A landscape with many peaks, sampled at points; each row gives a point and its height.
From any point a climber steps to the highest of the 3 points nearest to it. It stops when none of these is higher. Distance is the straight distance between rows; heights are no part of it.
Papo height 20.1: [ 37  -6  37 -26 -39  20   0  -5  33 -24   4  -1  24  15  -5  10 -20 -26
 -52  12  69   5  15 -16 -13  34 -22 -17  -2   7  24  -6  43]
rodu height 59.1: [-22 -24 -35  28   5 -41 -29 -15   8  18  27 -48 -12  14 -48  -1  28  14
  20  17  -1  28  20  -3   8  28  -8   7  16  -7 -22  -8 -44]
ragev height 25.7: [ 21  30  36 -31  12  35  -2  17  17  -2 -28  37   2 -20  53  10  -3  13
  -3 -20 -45 -13 -40  -5  16 -37  33  15 -23 -15   0 -24   9]
kade height 40.6: [ 30  -8  50 -31 -13  28 -12   7  53 -16   4  -3  33  -6   7  21   2 -21
 -37 -19   7 -17  -4 -29  31   2  24  -7 -34 -19  -9 -43  18]
nofer height 22.4: [  1  18  13 -29 -17  22 -34   0 -14 -43  -2 -19  13   3  25 -15  56  16
 -10 -15   3   9  14 -34 -24   7 -18  -9  29 -21   8 -34  36]
tis height 52.8: [ 10 -26  14 -17 -51  10   1 -27  -8 -57 -28 -17  59   5 -19   9  59 -13
 -42   6  54 -11   1   3  21  86   2 -26  13 -19  -2  -7 -10]
bofa height 47.0: [ -7  19  14  11  17   6  17   7  15  16 -21  17 -18  -5  28  10 -17  24
  10  -4 -52   2 -14  20  16 -21  30  29 -16  -9 -19  -3 -22]
mari height 55.2: [-17 -42 -25   5  -4 -36 -50 -14  25  11  34 -67  -7  12 -58  11  31  -8
  14  19  31  37  23 -23   6  51 -17  -8  16 -16 -15 -13 -43]
tadu height 47.4: [ 48   7  62 -35   1  45 -12  19  31   7   4  24  34 -24  20  29  -6 -54
 -46 -24  18 -47 -13 -21  28 -28  25  -6 -57  -4  32 -38  56]
fiv height 26.8: [-39 -11 -54  68  31 -42   2 -35   8  50  41 -46 -31  18 -50   1  15  43
  58   8 -35  -3 -10  10  15  22  -3  10  29  22 -22   8 -43]
suzis height 46.7: [-29   0 -56  70  17 -32  10 -48 -31   7  -9 -29 -19  15 -36  -4  41  38
  24  11 -23   3   6  21  -2  36   0   9  33  11 -11  29 -38]
sif height 46.4: [-18   9 -23  42   7 -32  13 -22   6  18  -5  -9 -14  17 -15   6   1  35
  10  14 -32  17   2  20   4   9   1  16  14  -1 -23  10 -29]
zisul height 34.4: [ 10 -23 -15  16  11  -6  27  34 -36  42  33  27   1 -25   6   5 -83 -35
   2  -3  23  -3 -11  50  15 -75 -16 -18 -34  31  25  24   1]
suref height 34.8: [ -4 -31 -33  35 -10 -42  -9 -29  -4   2 -14 -21  20   5 -52  15  39  18
 -12  37  24   8  12   9  22  61  11  -3  22  -9 -17  10 -56]
narif height 50.4: [  0  -1  -3   7   8   5  13  24  -4  22  22  28  -9  -7   6  -6 -64 -31
  11   7  -1   3   2  20   0 -57 -17  -8 -29  15  14  30  -2]
lupu height 16.7: [ 36   1  51 -22 -43  18   0 -12  28 -37 -18   6  45   6  -3  11  11 -19
 -47   0  56 -11  -7 -10  15  45  -8 -14 -12  -4  12 -22  36]
tedad height 30.1: [ 12   2  28 -49 -13  21 -16  13  26 -18  31 -18  10  11  12  15  -2 -19
 -26 -18   4   0  15 -47  -3 -16  -5  -8  -4 -18   6 -32  46]
minob height 50.6: [-23 -41 -16  -7   5 -17 -58  -7   7 -14  10 -54   1  -6 -37   7  56  -8
  14  23  21  11  29 -37  -4  64  -7   0   8 -25 -14 -23 -38]
pugot height 23.0: [-15  -9 -18   4  20  12  26  48 -43  40  28  24  -9 -22   9 -15 -74 -31
  24 -27 -11  -4 -12  22  -5 -86 -10  -9 -33  34  30  26  10]
minov height 28.9: [-10  17  -4 -26 -10   7 -25   9 -15 -35  20 -26 -16  11  23 -21  25  13
  13 -23 -18  20  23 -29 -35 -19 -36  -7  22 -10   6 -19  42]
mefu height 36.2: [ -6  11 -11  18  -5 -16   5  -8   1 -10  -6  -7  -5  17  -4  -3   1  28
   5  11 -14  25   7   7  -1   2  -5   2  11 -11 -16   8 -16]
tefo height 55.0: [ 37 -11  22 -22  16  -1  12  35 -24  16  15  35   6 -18  30   4 -59 -48
 -21  -7  49 -12 -12  19  -1 -51 -17 -10 -19  30  33  14  31]
Fivo height 29.4: [-12  22  12  25  23  13  16  22   7  42   0  26 -23  -8  15   5 -47   3
  20  -3 -56  -4 -18  33  23 -50  25  18 -27   1  -4  22 -30]
zep height 23.5: [-32 -18  -7   8  32 -19  -7  -3 -11   6 -12 -21 -18 -25   0  15  47  39
  27   2 -34 -18   0   3   7  30  47  45   8 -14 -36 -33 -40]
bor height 22.5: [-27 -23  -8 -21   8  21  -1  33   7  19  44  -1 -10   7 -27 -17 -59 -37
  11 -11 -21   6  13 -21 -18 -66 -14 -21 -20   5   6  18  27]
somi height 17.8: [ 24  29  11 -51   7  11   2  29  -7  -2  -7  33 -11  -7  44 -17 -21 -17
  -4 -21   2  -6 -20 -23 -33 -39 -17  -7  -4  14  30   0  60]
Sada height 53.0: [  6  21 -10 -39  14   4  13  37 -25  11  -4  25 -21  -1  46 -36 -40 -21
  22 -34  -2   3 -18 -19 -50 -52 -35  -6   1  44  29  16  62]
didun height 37.4: [-14  -3  -3  -3   0  -8  -6  10  27  10  21 -12  -8  15 -12   5 -18  -4
   8   0 -30  17   8  -5   7 -32  11  -2 -13 -12 -28  -4 -14]
rotef height 36.7: [-22 -22   2 -16   5  -1 -35   0 -11 -28 -18 -23  10 -23   7   4  63  27
   8   2 -11 -18  12 -18   3  40  31  30  -1 -23 -27 -42 -37]
nov height 19.7: [ 15   9 -14  20   9  -4  26  24 -40  22 -12  48 -29 -12  39 -14 -66 -14
  28  -6   6  -4 -22  44  -6 -43 -31  -2 -17  44  32  34   8]
soso height 24.1: [-19 -16   0 -29 -21  11 -35   1  20 -20  53 -69 -17  28 -26   6   1 -19
 -18  -8  40  34  51 -40 -33  20 -42 -17  22 -18   5 -27  30]
gotan height 10.1: [ 28  24  22 -32 -37  23   0  -6 -13 -37 -17  11  28   2  26  -9  44   6
 -27 -11  29  -3  -5 -19 -12  19  -6 -19  30  -8   8  -8  52]
lom height 24.7: [ 27  10  37 -38 -18  13  -1   6  24 -19   4   9  17   5  16   2 -10 -13
 -31   3  35   2   3 -21  -7  -1 -12 -11  -7  -7  13 -12  39]
vup height 11.9: [-34 -40   0 -39 -11  23 -54 -22 -16 -53 -19 -24  23 -20 -18 -14  97  -3
  15  27  -5 -34  21 -53 -14  82  19  16   0 -15 -10 -36 -38]
Zab height 22.1: [ 22  19  10 -35 -14   8   0   9  -7 -18  -6  24  -4   7  31 -19  -7  -6
 -10  -3  18   8   2 -22 -29  -8 -29 -18  19  11  19   9  59]
Kenu height 25.6: [ -1 -17  17   3  21  -5  -8  25  43  22   2   4   9 -13 -16  27 -10   1
  -6   1 -36  -9 -11   0  41 -18  70   9 -28 -20 -45 -19 -34]
pif height 38.1: [-10 -22 -17  -7 -33   6  21 -35 -41 -54 -37 -20  36 -12  -1   0  95  -2
 -23  15  27 -32  -2  18  23  78  25   6  10 -10 -11  20 -51]
Bosaf height 12.1: [ 32  32  43 -61 -20  43 -22 -14   1 -13 -16  17  30  -7  40  -4  56   0
 -25 -31  -7 -26 -29 -29 -12   2   6 -11  -9 -19   7 -66  72]
Fimu height 17.7: [-27 -25 -15  25  48 -34  13 -31 -13  29 -16 -11 -35 -26 -18  17  40  52
  37  11 -40 -33   2  24  19  49  44  41  18  -8 -32 -19 -50]
fakam height 38.6: [-19  10 -67  60 -10 -25  25 -47 -37 -23 -12 -19  -6  17 -31 -10  50  17
   2  14   7  11  18  18  -2  45  -3  -3  39  -2   0  46 -41]
Naso height 25.9: [ 13   6  17  13   8  -7   3   5  31  14   4  26   8  -5   0  17 -41 -15
  -4  22  -9   5  -4  20  29 -25  14   7 -32  -4 -12  14 -31]
fibif height 48.4: [-28 -11 -17  16  10 -25 -25  -4  -1  -2  10 -36 -20   1 -11  -4  34  26
  26   0 -27  20  14 -10   0  10   4  15   9 -19 -26 -15 -33]
kanon height 33.6: [ 16 -12  40 -40  10  48 -22  29  27   1  33   1  14   5   1  25 -31 -52
 -33 -19   1 -14  15 -42   4 -43  21 -12 -27 -14  18 -21  50]
Ref height 21.4: [ 36   1  18 -26 -16   4   5  10   8 -15   7  16  10   6   7  -7 -38 -37
 -28  15  60   7  17 -11 -28   5 -30 -23   5  22  27  17  43]
susu height 36.9: [ 19   2  37 -30   6  23 -16  23  40  -4  16  11  18  -3   8  22 -18 -25
 -20 -10  -9 -11  -3 -27  27 -36  29  -4 -30 -20  -5 -17  12]
Maz height 21.8: [  3   2  -6 -26 -10   0   7  19   6  -9  22   1 -10  14   6 -17 -39 -22
   6   1   9  18  20 -13 -35 -33 -39 -12   1  20  12  17  36]
Noba height 29.3: [ -9 -17 -14   4 -21  -8  -6 -21 -24 -36 -31 -16  32  -9 -13   1  66  18
 -11  14  21  -5   9   2  11  56  16   5  20 -21 -11  -6 -36]
dugo height 15.2: [ -3   5   5 -56  19  21  -3  39  -6   8  29   9 -11   4  29 -14 -26 -31
   0 -34 -27 -12  -5 -40 -29 -61 -13 -10  -8   9  28  -8  69]
Vis height 22.0: [  6  -3   4 -34  12   5  11  39 -16  11  22  16  -7  -2  27 -21 -53 -49
   2 -19  14  -5  -4 -17 -40 -55 -26 -12 -12  32  29  16  51]
moki height 14.2: [ 13   7   3 -59   6   9   4  28  -5   1  22   1 -11  11  31 -22 -23 -41
 -18 -20  18  -5   7 -43 -52 -32 -32  -7   6  30  32  -1  74]
dibi height 20.2: [-41 -23 -13  -7  15   3 -26 -18 -29 -28 -33 -13  -2 -28  -3  -4  83  31
  24  20 -24 -34  16 -14 -10  57  37  41   7 -11 -16 -26 -44]
rati height 9.8: [  6   3  16 -36 -35  34  -8 -29 -36 -60 -31  -3  52  -4  18 -13 103   0
 -23 -18  18 -26 -16  -7   9  52  14  -7  20 -13   2 -24   4]
saras height 23.1: [-11  -8  13 -27  -9  27 -41 -15 -23 -50 -20 -15  30 -16  21  -8  89  13
  -5  -8  -8 -16   4 -33  -9  45  11  13  11 -20  -6 -54  -9]
vope height 30.2: [ 40   6  37  16  17  13   2  29  10  20 -13  41  17 -40  29  39 -43 -21
 -19   5   6 -25 -26  46  57 -42  39   6 -57  -5  -1   8 -25]
sarom height 13.8: [  5  27  -9  -5 -16   2   3   3 -13 -31 -20  12  -3   5  24 -15   9  27
   8  -2  -9  19  -4  -4 -15  -8 -20  -5  22  -2   9  10  25]
suni height 40.3: [-14 -17 -20  31   6 -28  18 -30 -19   4 -34   0   4 -10 -17  13  42  40
  -2  22  -5 -13   2  20  17  51  33  24  19 -13 -29   4 -51]
Tekab height 34.9: [-12  -3  -2  23  19 -26  19 -12  12  17 -15  -2  -5  -7  -3  20  14  38
   6   9 -26  -6  -4  17  21  19  39  32   0 -10 -36 -15 -46]
sufat height 30.0: [ 35   6  40   2  10   5   0  23  15   6   0  38  21 -27  16  24 -53 -31
 -22  10  29  -8 -10  25  35 -31  14  -3 -49  -6   8  10  -7]
kiv height 18.3: [  9  23 -22 -11 -31   5  -3  -5 -29 -52  -2 -14   2  15   7 -33  36  -1
  -7  -7  25  22  29 -16 -40  19 -36 -32  52   8  22  19  50]
metib height 26.7: [ 13 -14  26 -46 -14  24  -8   7  37 -11  42 -33   2  23 -11  18 -25 -40
 -46  -5  42   8  29 -36 -21   4 -17 -18  -7  -4  18 -19  49]
favub height 33.2: [ 27  -3  49  -2  15  18 -13  30  34   8  -2  30  27 -26  14  27 -32 -30
 -23  -2  -6 -18  -9  10  43 -39  45   3 -53 -11  -9  -5 -16]
bobe height 26.4: [ 15  20  22  20  31  19  21  32 -20  41 -14  48 -21 -27  40  17 -61  -3
  12  -6 -37 -14 -35  61  39 -51  21  23 -37   6  18  22 -27]
pavi height 31.5: [ 15  -8  -9  -7  -6  -8  17  17  -6   7  20  19  -7   2   6 -17 -56 -36
   7  13  33   7  16  12 -23 -32 -46 -15  -9  30  27  31  17]
bolo height 31.4: [ 31 -32  18 -27   9  12  20  42 -16  23  33  -4   7  -8  25  -2 -63 -76
 -45 -10  78  -7   3   0 -34 -36 -26 -12 -12  45  41   4  50]
ral height 62.0: [ -9 -13 -14  48  30 -46  25 -25  31  56  11   0  -4   4 -40  29 -11  18
  11  27 -22  -3 -20  29  40  25  27  18   7   9 -34  12 -57]
vaz height 61.8: [ 17 -17  19  -4 -37  -8   0 -19  20 -30 -16 -15  41  13 -29  18   7  -3
 -39  12  60  18  17  -5  14  61  -6 -21   3 -14  -6  -9  -6]
degu height 15.5: [ 32  25  33  -2   5  17   5  16  14   0 -31  45  16 -23  43  12 -17   1
  -8   5  -9  -7 -26  21  25 -20  20  17 -30  -4   0   1 -11]
Vuda height 49.3: [ 20   2   2  19 -17 -17  11 -13  22  -9  -5  24  12  16 -13   7 -22 -10
 -13  33  29  23   8  17   6   7 -12  -8  -5   2   0  20 -20]
futub height 27.6: [-10   3  -9 -19 -18   4 -28   6   1 -36  28 -48 -10  24 -11 -19  11  -1
  -6  -7  21  29  44 -27 -40   9 -49 -21  32  -7  12 -15  37]
tes height 52.5: [ 36  23  19 -28 -23  13   5   5  -2 -24 -24  40  11  -3  29  -9   3 -13
 -15   2  30   2 -15  -7 -18   4 -10 -17  14   5  17   9  50]
minal height 28.5: [-30   9  -7  35  43  -9  24 -10   1  35 -10 -11 -46  -7  12   4   2  56
  30 -17 -78 -12 -11  23   8   3  32  40   8 -17 -34 -13 -34]
vaziv height 27.1: [ 20 -12  24   5  22   5   8  40 -23  32  13  36   5 -28  20  23 -66 -34
  -9  -5   7 -13 -19  46  42 -67  18  -3 -42   5  22  19  -4]
pamu height 33.5: [ 14  -1  17  14 -18  -2  22 -15   5 -16 -50  27  32  -6  12  16  22  29
 -23  13   7  -9 -20  19  26  33  37  17  -7  -9 -24  -4 -32]
Fubet height 41.3: [ -3  13 -30  60  10 -11  26  -5  -4  55  30  26 -16  -7 -21   3 -76 -16
  19  29   3 -12 -18  56  22 -48 -26  -6 -28  33  15  36 -39]
nazad height 28.4: [-33 -19 -32  35  30 -18   9 -40 -34   8 -25 -15 -21 -24 -21  10  62  40
  23  21 -27 -25  14  15   3  59  33  35  27  -4 -21   8 -51]
geza height 39.1: [-24  26 -40  67  11 -11  26 -36 -12  12 -13  -7 -30  21 -14 -13   0  51
  29  -1 -42  10  -3  29  -6   3 -12   7  19  12 -11  22 -20]
Fipaz height 33.1: [ 32  -9  33 -39   8  25   0  30   9   5  28  13  12  -5  12  14 -47 -59
 -39  -6  42 -19  10 -19 -10 -33  -8 -10 -28  14  38  -5  55]
Pero height 43.3: [ 12 -30   4  26  -4 -38  22 -27  26  10 -40  12  35  -2 -36  36  15  16
 -20  38  19 -18 -10  27  45  58  42  12  -9  -3 -35  -1 -50]
nokoz height 32.7: [-35  -6 -21  -1 -19  10 -35 -14 -28 -62 -14 -32  14  -5 -17 -24  87 -10
   7   5  11  11  35 -41 -31  59 -18  -7  36 -25  12   0 -24]
novu height 39.7: [-51   0 -14  14  24  31  14  44 -33  54  18  19 -24 -14  -6 -29 -73  -8
  46 -36 -61  -5 -15  -1  -6 -95   7  -7 -40  20  25  27  16]
kote height 29.9: [  0  13 -24  -6 -38   8   6 -17 -35 -63 -11 -19  19   3   0 -24  76  -8
 -17  -8  39  13  21  -8 -19  51 -15 -23  48 -18  18  25   5]
Fub height 16.8: [  3  25   9  -7   7   8   7  20  -6   6 -12  37 -20  -7  35  -9 -31   3
  18  -7 -33   2 -19  12  -3 -44  -2   6 -15  12  21  18  11]
vom height 50.3: [ 10  -3 -19   8 -32 -18   7 -15   9 -20   4  -7  10  29 -33 -10 -13  -4
 -20  22  44  35  37   7 -17  20 -41 -31  26   5   2  22   9]
vor height 29.0: [  8   2  27 -23 -13   7 -23  -6   2 -33 -14  -9  29 -11  24   8  42  17
 -18 -11  -4  -2   0 -22   6  19   8   2   2 -23 -16 -43   9]
mol height 20.0: [ 48  32  43 -27 -21  21   1   1   0 -19 -32  58  28  -3  34  -4   3 -22
 -26  -5  45 -21 -31   3  -3   3  -1 -17  -4   6  21   2  46]
gelo height 33.9: [ -5 -53  24 -27 -13   5 -55 -13  22 -29   1 -49  30 -14 -26  30  52 -12
 -18  -6  30 -26  10 -31  23  81  10  -3 -26 -28 -23 -70 -12]
miz height 46.8: [ -6  -3 -14   4 -30  -8 -14 -15 -17 -46  -5 -31  20  11 -23  -8  46  -1
 -18   7  38  28  30  -8 -11  50 -22 -17  35 -18   8   2 -10]
funa height 33.3: [-42 -13 -45  41   5 -15  -4  -7  27  59  66 -44 -21  26 -60 -10 -14  15
  48  -3 -37  17  -2  -3  18 -29  -1  -6   3   7 -26  12 -33]
beriv height 47.8: [-21 -52  -6  -9   8 -22 -31  -9   6  -5 -12 -34   8 -28 -31  18  62  21
  15  35   8 -25   3 -12  16  67  40  26  -6 -13 -27 -31 -49]
ladis height 64.2: [ -8  20   3  47  21   9  50 -21  -9  16 -53  28 -26  -3  21   4   0  47
  12  -5 -52  -6 -16  42  17  21  25  33  20  -7 -18  11 -37]
dus height 52.6: [  2 -39   3   0  -4 -36 -15  -4  29   7   5 -29  16  -6 -36  25  20   8
  -5  19  15   3   3  -4  29  36  29   6 -12 -21 -33 -24 -43]
sati height 15.1: [ -8  35 -18  47  15   4  34  -2 -12  38 -10  34 -39  -3  15  -8 -63  11
  35   5 -37  -5 -23  44   8 -36 -16   9 -24  25  19  37 -20]
Ziz height 15.0: [ 25   5  12 -44 -13   8  -3  11   6 -14  17  -6  -3  14  16 -13 -29 -33
 -33   2  46   4  18 -34 -43   1 -41 -13  14  28  26   3  65]
nileg height 64.5: [-11 -33 -42  50  20 -61   1 -32  26  48  29 -30  -5  17 -58  21   8  22
  20  34   0   6 -10  15  34  40   5  13  27  16 -23  11 -59]
mir height 37.3: [-22   7 -59  93  32 -26  47 -72 -35  13 -13 -19 -25  13 -35  -8  25  43
  27   4 -25 -16  -8  35  12  46  -6   3  46  19  -9  47 -47]
sufe height 26.6: [  9  21  16  45  15  -3  29  -7   6  22 -33  42  -8  -5  19  15 -32  16
   2  24 -21  -3 -21  47  22  -2  21  24 -12   1 -11  21 -40]
Finif height 35.0: [ 20  12  42 -44   1  29 -13  15  29 -10  -4  16  21  -9  36  18  20   1
 -17 -32 -35 -21 -19 -30  22 -23  33   7 -26 -24 -11 -46  28]
Fer height 31.1: [-34  28 -39  31   3   1  28   2   0  39  19  -2 -37  10 -12 -24 -53  20
  50 -13 -54  -2 -12  14  -8 -52 -18  -2 -26  25   7  29  -3]
letos height 1.7: [ 37  34  40 -33 -17  42   0  -5   2 -20 -57  58  26 -13  48  -6  32  16
 -16 -15  -1 -20 -55   8   9   2  20   1  -2  -8   5 -22  32]
minum height 34.7: [-47  -3 -34  43  29 -22 -22 -20 -23   9   6 -41 -36   5 -12 -13  46  41
  46  -2 -44   7  15  -4 -15  14   4  25  15  -4 -17 -13 -39]
Merad height 21.9: [-41 -20 -27  26  18 -24 -23 -23 -25 -10 -11 -29 -18 -15 -24  -8  70  25
  33  25 -19  -8  19 -11 -11  54  20  28  21 -10 -17  -4 -51]
rigu height 52.2: [-27  -5 -25  47  29 -34  22 -20  15  51  15 -16 -29  10 -22  11   1  36
  36   4 -49   1 -10  20  18   4  24  21  10   3 -36   2 -43]
nus height 49.0: [-17  14 -27  67  15 -25  26 -31  25  48  24   8 -20  19 -41  -1 -45   8
  22  26 -20   0 -15  35  19 -15 -20   7  -6  26  -4  33 -41]
fidud height 38.0: [-27 -10 -22  14   6 -13 -11   7  28  39  40 -29 -18  19 -40   2 -13   6
  24  -1 -33  18   6  -4  12 -32  12   1  -2  -8 -32   5 -30]
lerok height 27.4: [-41  15 -43  33  -3 -10  -7  -6 -10  11  25 -41 -40  26 -11 -25  -9  41
  50 -18 -52  21   8   4 -22 -33 -21   8  -1   6 -13   2  -6]
Duru height 26.9: [-14  25   0 -29  22  25   3  37  -6  12  -3  16 -31  -2  37 -11 -30  15
  25 -33 -73   1 -26  -7  -5 -65   5   7 -20  -4  12   7  27]
Zag height 53.7: [-45  -3 -23  29  16  26   7  27 -13  62  30  19 -17 -10 -32 -14 -66  -7
  41 -10 -52  -5 -10  10   8 -87   6  -6 -37  13  10  27  -3]
satag height 14.9: [ 30  30   1 -19 -40  19  20  -8 -18 -41 -28  28  19   6  20 -19  32  -5
 -16  -3  36   3 -10   0 -13  20  -3 -27  43  -4  16  24  43]
nen height 24.6: [-22  17 -44  34 -13 -13  -3 -19 -26 -26  -5 -22 -17  25 -14 -26  24  33
  29  -3 -13  33  25   9 -28  -1 -31 -12  34   7   8  20   3]
giz height 22.7: [ 36  45  28 -75  -4  25 -11   8  -5   7 -15  26   2  -5  47  -8  24 -17
 -30 -33   0 -28 -22 -37 -36 -27  -8  -5   0  -4  23 -44  87]
mif height 11.3: [-20   2   8 -10  27  11  -5   5  -3  -5 -18  -7 -22 -18  37  11  31  48
  12 -18 -60  -7  -9   2  11  -5  49  39  -1 -21 -32 -37 -26]
Tel height 34.5: [ -4  -2  14  -8  26  22  -2  42 -11  26  14  31  -3 -15  17   4 -54 -25
  12 -17 -37  -7 -13  11  17 -74  18   1 -36  -1  14  16   8]
namot height 13.2: [ 13  25  15 -21  -2  13   1  10  -1 -15 -31  25  -5  -5  50  -3  10  31
   3 -19 -33   4 -21  -4  -1 -17  10  14   4 -15  -2 -12  17]
Ruro height 33.4: [ 23  11   6 -22 -35   5   5  -5   2 -36  -2   2  13  16  -1  -9   1 -14
 -34   7  53  17  19 -12 -26  25 -29 -28  31   5  18  15  46]
zuki height 31.3: [ -2   5  18 -15  14  13  -5  26  20  10  11  19  -4   0  19   8 -31 -10
   1  -8 -39  -2  -8  -3  18 -52  28   7 -28 -14 -11   8  -2]
dubo height 43.6: [-19 -13 -19   6  -7 -19 -14  -4  25   6  39 -37 -14  27 -40  -6 -10  -1
  15   0  -2  34  19  -5  -8 -16 -20 -13   4 -10 -21   2 -11]
voba height 23.4: [-13 -30   6 -36  -7  15 -10  18  31   3  52 -38  -7  27 -33   3 -43 -39
 -14  -5  19  13  34 -29 -22 -27 -22 -26  -3  -6   7   1  34]
kiku height 56.5: [ 16  -8  24   3 -15 -16   0  -8  37 -14  -7  -4  30   4 -16  20  -4   0
 -24  17  25  10   0  -2  21  26   9  -1 -16 -16 -23 -11 -22]
dedof height 43.4: [ 14 -11   4  -4 -13  -9   5   0  28   2  26   1   4  12 -25   0 -50 -28
 -10  22  31  21  21   6  -7 -12 -28 -19 -11   5   2  14   0]
Safut height 56.6: [-12  26   4   9  34  29  23  34 -21  41 -10  31 -42 -11  35 -13 -56  10
  36 -26 -70 -10 -33  29   9 -65   7  18 -30   9  24  20  -7]
roge height 5.0: [ 27  15  -1 -30  16  -5  11  38 -40  13 -20  41 -19 -13  51 -40 -33 -43
   6 -26  39 -12 -23  -5 -48 -37 -33 -14  12  57  33  17  55]
dev height 12.0: [ 18  16 -15  -1 -15  -2  16  13 -19  -9 -11  41 -13   3  23 -22 -34  -5
  10   8  17  10   0  11 -24 -19 -33 -17   9  32  21  33  32]
lanob height 60.6: [-21 -42 -29  27  21 -39  -5  -3  29  52  44 -38 -17   8 -50  18  15  12
  29  13 -22   2  -5  -2  37  19  36  17  11  -6 -37 -10 -49]
litur height 24.8: [ 10  13 -13  20 -29  -4  24 -17 -13 -30 -30  14  19   9  -3  -5  28  13
 -17  14  20  18   6  17   8  29  -1  -8  28 -10  -5  28 -11]
veb height 34.6: [-39 -12 -43  67  47 -32   8 -47 -25  30   3 -31 -36   1 -31  -4  38  51
  51   1 -48 -15   5  15  -5  43   7  25  30   7 -18  12 -45]
Ruve height 6.6: [ 39  35  42   0  11  33  15  21 -12  15 -59  70  -7 -32  64  10 -17  13
   3  -1  -2 -20 -53  46  23 -21  25  20 -17   1  20   8  -8]
Lebug height 17.9: [ 48  19  32 -40   5   6   0  23 -17   8  -9  43   8 -18  50  -8 -21 -45
 -27  -8  54 -26 -28  -7 -24 -19 -16 -12 -10  27  34  -4  64]
Kagev height 57.2: [-19   8 -47  72   3 -35  19 -41   1  22   3 -16 -15  30 -38  -6  -6  31
  20  18 -14  13  -1  25   4  10 -19  -1  24  16 -10  23 -35]
rumak height 62.9: [-13 -16 -41  44  -6 -45  -1 -31  16  16  20 -23   0  29 -57  -1   0  20
   4  30  14  34  10  15  11  24 -20 -12  23  10 -14  15 -42]
nane height 56.1: [ -9 -28  12  -8 -23 -10 -40 -15  11 -33   5 -49  25   9 -36  14  24 -12
 -28   5  58  24  34 -22  -6  69 -23 -12  16 -25  -3 -23  -6]
Siduk height 15.9: [ 31  -1  11 -44   9   7   8  36 -19  17  13   8  -6   3  38 -22 -30 -61
 -35 -11  60 -11  -8 -28 -63 -20 -41  -7   7  49  39  -1  71]
Fot height 36.5: [-16   7 -18  -3 -11  -9 -10   3  -4 -15  23 -23 -16  17  -8 -14 -11  20
  19  -7 -22  27  25 -12 -20 -23 -30  -8   8  -4  -7   0   7]
gezul height 57.8: [ -8 -29  -7  -4 -39 -10 -19 -34   8 -33   2 -44  26  18 -51  11  19 -18
 -37  12  81  39  41 -10 -11  82 -32 -32  29 -20  10   6  -4]
Zosur height 28.7: [-32  -3 -14 -20  11  15  11  45 -25  21  30  13 -16  -8   8 -25 -59 -28
  33 -36 -31  -1  -6 -14 -23 -80 -13 -10 -27  25  23  21  36]
kezi height 23.3: [ 34  14  37 -13 -30  12   6  -5  14 -28 -28  33  36  -3  16   4   4 -11
 -27  11  48  -2  -8   3  11  21  -2  -9   0   2   8   6  27]
tik height 51.9: [ -2 -15  -9  49  24 -31  46 -45   1  29 -39  17   3 -14 -22  32  12  36
   4  27 -14 -24  -9  42  35  51  44  25  15  -4 -37   7 -53]
vot height 55.8: [ 53  32  46 -52 -12  33  -7   6   1   8 -24  47  17  -9  39  -3   9 -44
 -40 -15  44 -43 -34 -16 -18  -7   0  -7 -21  14  35 -35  80]
nom height 49.7: [-13 -28   5 -15  -7 -15 -33   4  29  -8  26 -49   0  14 -32  10  13  -2
  -2   1  16  31  23 -26   0  14  -3 -11   2 -30 -24 -25 -15]
gul height 55.1: [ -6 -24 -25  15 -23 -29 -16 -29  21 -10  19 -35  11  30 -62   2  -5  -7
  -8  19  54  50  32   3 -11  42 -46 -32  32  -3  -1  12 -17]
Tun height 35.1: [-15   9 -30   7 -21   3 -23 -10 -28 -59   7 -42   2  14 -19 -33  41   1
  12  -3  21  33  51 -23 -44  30 -44 -22  48  -7  22  13  13]
Vul height 31.2: [-13  15 -13  13   0   0 -13  -2 -15 -20  -8 -17 -16   6  15 -14  24  41
  14 -10 -35  20  10   0 -12  -5   0  10  14 -14  -9  -8  -9]
vus height 26.0: [ -8  22 -22  34  -7 -18  24  -9   1   4  -5  12 -16  19  -6 -12 -25  20
  17  17 -18  23  -1  22  -6 -15 -17   2   0  16   0  29  -9]
Losav height 24.9: [-11  -4  -6  13  -6   4  17 -24 -30 -20 -45   5  12 -14  20   3  48  41
  -3   2 -12  -7  -4  16  15  36  30  27  22 -14 -17  -5 -29]
Sanad height 11.4: [ 32  30  37 -52   9  22  -5  19   7  -1  -6  39   8 -21  46   2 -14 -26
 -14 -19   2 -24 -25 -15  -5 -35   6  -4 -22  -3  26 -16  47]
Gogi height 37.2: [ 14 -19  35 -24 -24  13 -20   2  40 -23  13 -34  24   6 -10  22  15 -13
 -33 -16  22  -6   8 -37  19  25   8  -9 -22 -26 -16 -48  14]
sot height 27.8: [-32  19  -7  30  22   3  20   6  14  43   8   0 -33   7  -1  -4 -29  26
  30 -13 -72   3 -14  20  12 -42  21  17 -14  -1 -20  15 -28]

Where does a climber stop that starts at each point below?
vus -> nileg
kiv -> vaz
futub -> vaz
sarom -> nileg
metib -> kade
degu -> kade
minum -> nileg
